Points on a hilly landscape, in no order, each with its height.
From any point a ball takes the steepest step (drop divided by distance) to one of its 2 nearest points. It stops when none of these is lower. Distance is the straight distance between rows; heights are no part of it.
K730: [127 140 130 131 159 138 157  31 192 131 115 180 104 131 131 123 162 118
 116 120 137 173 119]  h=759
K485: [ 98  99  83  98  93 107  87 162 119 132 160 132 166 104  91 154 113 138
 115 127 163 130 124]  h=348
K706: [154 120  37  96  62 103  73 142 129 125 125 118 155 125  71 143 116 158
 104 133 166 114 124]  h=432
K357: [133 120 182 114 159 117 229 147 104 172 102 166  93 127 101 134 144 165
 114 158  85  96 121]  h=564
K547: [174 132 142 115 122 134 172 145  69 180  97 149  78 113 162 116 147 105
 111 139 161  72 125]  h=228
K573: [102  85 147 138 124 105 107 186 111 129 130 135 140  60 138 107  97 110
 129 131 141 142 127]  h=423
K315: [165 101 152 146  92 135  84 161 118 145 121 123 150 115 148 102 138 159
 164 159 168 127 117]  h=349
K555: [134 143 133 116 109 101 112 174 104 114 117 160 218 131 105 171  98 141
 157 110  97 119 142]  h=710
K519: [142 133 134 130 122 136 104 185  99 140 127 103 165 126 115 157 114 124
 142  97 129  92 139]  h=728
K810: [ 64 124 117 159  86 162 145  93 109  45 130  97 107 102 132 106 116 114
 132 153 119 173 129]  h=302
K108: [154 141 127 140 156 145 133 145 162 152 119 124 109 167 122 134 160 138
 106  93 110  95 122]  h=573
K104: [125 152 129  89 151  72 185 122 108 139 156 192 127 168 139 143 163 109
 138 178 111 115 142]  h=493
K306: [125 135  64  45 136  95 125 134  76 153 151 102 121  85 118 148  65 122
 152 173 141  86 130]  h=167
K364: [133 167 158 143 116 146 102  83 157  67 113 107 145 167 148 127 113 143
 183 137 117 160 113]  h=690
K177: [ 95 133 167 132 123  89 123 190 114 139 106 135  65 169 118  95 118 125
 124 153  72 123 114]  h=101
K938: [103 123 120  79  75 111 102  87  80 118 144 160 119 129 166 135 108  86
 140 179 128 113 128]  h=367
K371: [169 133  72  83  75  95  70 146 101 116 131  79 122 170  89 105 104 166
 134 154 128 130 105]  h=416
K957: [101 101  77  60 117 118 114 100  95 124 186  82 137  96 152 116  47 120
 160 169 158 136 119]  h=237
K558: [127 125 215 152 178 120 153 126 144 156 108 197  90 146 137 101 130 156
 134 101 118 131 115]  h=43
K398: [116 127  81  92  94 195 132 106  83  53 173  44 141 134 127 114  78 142
 171 126 145 118 113]  h=637
K258: [ 90 130 112 130 138 114 158 145 119 135  99 137 124  95  85 147 141 118
 127 112  67 143 133]  h=415
K803: [154 162 120 127 118  90  79 153 134 119 116  69 111 182 102 106 124 178
 173 142 125 141 103]  h=368
K831: [143 136 159 176 199 175 135 126 163 145 154  96 110 161 156 124 156 123
  86  80 124 114 131]  h=528
K943: [ 97 108 151 140 203 123 157 129 174 145 139 183 121 150  94 121 186 170
 105 107  99 175  99]  h=333
K271: [145 117 120 152 153 181 142  76 213 135 100 146 127 101 117 136 159 134
 107  85 139 146 126]  h=747
K151: [169 119 114 115 114 129 153  85  99 178 127 139  63 108 189 125 145  77
  90 137 172  79 132]  h=155
K452: [171 132  99 104 125  80 151 189  70 168 137 135 126 134 122 117 131 156
 144 187 185  99 126]  h=238
K665: [106 128 148 131 128 107 134 127 195 123 114 224 145 172  96 137 163 165
 131 106 105 143 106]  h=421
K550: [146 121 136 129  81 144  73 134 133  69 149 159 204 154 163 168  92 113
 131  97 169 141 152]  h=668
K479: [113 135 117 136 123 114 125 115 195 110 148 183 168 179 117 163 162 127
  88 111 125 138 138]  h=514
K787: [ 84 102  56  96 143  89 113 151 118 158 199 131 144 130  96 129 150 127
 109 168 173 121 120]  h=226
K100: [139  97 136 149 158 106 113 154 126 135 166 167 163  89 163 136 105  92
  77  91 170 145 173]  h=566
K360: [ 72 110 136 138  85 117 129  87 136  88 102 134  88 117 126 108 132 108
 123 175  92 176 113]  h=338
K421: [133  90 145 142 101 136  90 118 103 128 125 112 132  77 165  90  86 123
 152 161 171 144 136]  h=387
K836: [107 110 135 131  69 160 124 161 100 165 105 143  99 105 113 158 146 118
  98 102 111  71 104]  h=680
K142: [ 95 141  85  89 112  68 137  94  98 125 151 168  94 157 152 130 145  79
 104 172 124 107 154]  h=433
K935: [155 179 177 135 212 136 155 107 157 169 116 137 131 168  93  99 144 174
 167 115 130 109 103]  h=271
K820: [ 85 143 110 104 149 126 133 127 111 128 129  93 156 114 104 169 150  92
 158 123  65 126 129]  h=441
K333: [106 121 129 129 116 101  86 148 116 100 167 175 169 135 157 161 104  94
  88  98 162 138 160]  h=621
K23: [158 144 196 134 231 123 203 110 146 169 128 184 107 152 111 119 145 182
 124 118 126 131 117]  h=183
K183: [113 157 118 149 127 164 130  65 168  29 158 103 146 158 153 121 122 145
 174 146 136 174 141]  h=682
K607: [107 112 137  84  80 131 110 102  69  91 122 128  98 114 162 104  47  64
 137 175 112 147 132]  h=316
K966: [118 126 171 161 102 168 111 102 169 104 102 165 166 102 143 161 124 133
 151  93 107 133 134]  h=721
K762: [159 135 102 145 160 162 124 104 160 125 174  83 168 126 150 132 177 119
 148 149 154 137 148]  h=664
K55: [149 109 108 132 124 144 133  80 126 150 136 163 105  84 190 126 169  74
  96 133 182 126 142]  h=3
K164: [ 79  91 131 128 112 110 132 149 140 134  99 138 110  93 100 107 167 132
 133 180  93 152  99]  h=377
K702: [127 119 112 169  94 179 101 137 181 114 127 123 123 135 124 150 134 139
  48  69 134 115 130]  h=77
K475: [105 142 183 145 171  93 132 155 121 133 112 108  99 152 122  96 122 122
 173 152  80 142 122]  h=203
K497: [138  77 168 155 112 156 159 164 120 177  97 183 109 106 150 145 158 143
 107 106 121 102  99]  h=653
K478: [134 144 147 107 133 135  96 126 122  99 136 137 219 153 149 156  97 115
 183 124 107 144 147]  h=694
K193: [143 125  95 124  88 139 137 147  98 166  83  88  84 111  90 121 144 130
 111 128 101  90  99]  h=702
K458: [ 95 141  61  59 131  83 137 159  86 167 200 122 145 109 123 164 104 111
 131 152 150  85 121]  h=51
K559: [119 159  69 108 101 155 124 122 121  60 165  40 172 173  95 160 123 146
 150 133 132 146 103]  h=627
K774: [116 197 135 140 180 135 141  99 138 127 105  86 130 143 107 149 124 106
 159  87  66 114 135]  h=465
K974: [148 190 141 123 185 109 182 139 106 147  87  94 113 129 107 143 117 138
 142  96  76  82 157]  h=490
K824: [128 117 114  95  91 167  98 134  96 104 167  33 183 131 126  94  91 144
 188 171 157 138  96]  h=645
K411: [164 119 174 177 161 166 117 112 170 141 125 137  91 125 167 101 137 113
  81  80 154 136 158]  h=478
K756: [ 93 104 113 160 126 155 133  99 126 133 140  98 121  63 139 117 140  78
 113 133 121 142 146]  h=218
K117: [149 102 178 173 190 120 146 147 152 151 133 151 127 109 178 107 132 120
 101  92 172 160 163]  h=519
K406: [ 87 132 146 166 104 189 129  90 117  74 120  82 115  74 131 148 110  94
 124 108 106 147 142]  h=268
K604: [139 119 145 169  98 179 137 100 155 143  67 133 113  98 124 127 143 143
 120 103 112 137 122]  h=735
K93: [120 107  93  73  91 151 103  73  82  98 131  74 114  88 148  98  50  92
 145 160 128 119 138]  h=280
K673: [ 85  89 170 168 109 115 102 190 137 128 105 141 128  88 115 113 100 131
  95  98  94 155 122]  h=457
K883: [150 157 155 139 157 138  90  83 196 110 104 168 165 155 128 134 112 148
 164 111 142 144 132]  h=704
K664: [185 134 135 113  94 116 107 152  85 159  99 109 112 143 147 102 129 151
 173 174 155  95 108]  h=309
K319: [115  94 146 148  98 130  95 200 146 136 129 165 147 142 115 140 130 140
  60  73 127 123 128]  h=356
K137: [167 162 152 115 155  95 203 171 104 159 107 106 102 146 104 121 114 154
 111 132 103  82 144]  h=522
K431: [169 136 135 115 166 108 175 150  82 179 139 119 135  98 149 134 147 118
 142 152 168  77 137]  h=137
K677: [168 145  93 127 126 120 109 169 110 147 102  72 122 106  92 134  97 139
 126 104 115 101 143]  h=716
K300: [173 140  70 140 105 127 106  98 173  96 112 109  90 125 108 144 112 107
  56  69 121 117 151]  h=326
K761: [159 160 140 146 170 124 116 147 148 156  96  80 131 152  96 106 147 193
 199 128 112 128 103]  h=327
K167: [108 110 204 147 144  93 146 172 130 145 110 175  57 176 139  88 123 146
  88 113 106 134 126]  h=225
K501: [ 95 142  92 134  79 116 106 112 157  70 127 135 164 146 103 156 122 123
 107 113 112 169 139]  h=586
K361: [152 125  99 105 125 139 103 132 100 118 175  78 184 147 128 115 142 121
 182 178 152 130 123]  h=654
K473: [ 89 110 166 162 176 119 143 155 142 141 144 120 124 155 106 107 184 135
 124 121  92 158  96]  h=272
K952: [133 167 169 105 164 104 195 115 109 156 116 178  91 160 135 128 164 137
 162 165  94  85 120]  h=531
K9: [174 133 121 157 123 131 104 112 146 129 112 105  71 118 154 103 108 110
  60  80 157 122 159]  h=418
K447: [125  84 115 145 142 104 145  98 123 149 119 167 120  71 160 113 148  97
 116 142 160 164 166]  h=135
K648: [130 142  95 153 126 164 138  53 175  74 142  85 121 129 138 126 160 132
 135 141 149 170 132]  h=674
K335: [153 102 140 135 144 141 161 133 141 166 126 188 130 153 149 138 188 136
  87 109 150 122 118]  h=620
K387: [105 153  82 126  99 150 112 117 160  62 134  98 189 138  91 162 111 165
 155 121 131 191 120]  h=613

Call two points neighbours if one is among the 2 nearest of the other. Go from one point of each pair to the other, from neighbour to neighbour, staying as low as possible. Name the highest point that can't be avoided.
K55 and K431: K547
K431 and K177: K357
K558 and K458: K706
K702 and K431: K673
K558 and K177: K167

For each start below, name the point where the ball stops.
K966: K177
K730: K177
K398: K177
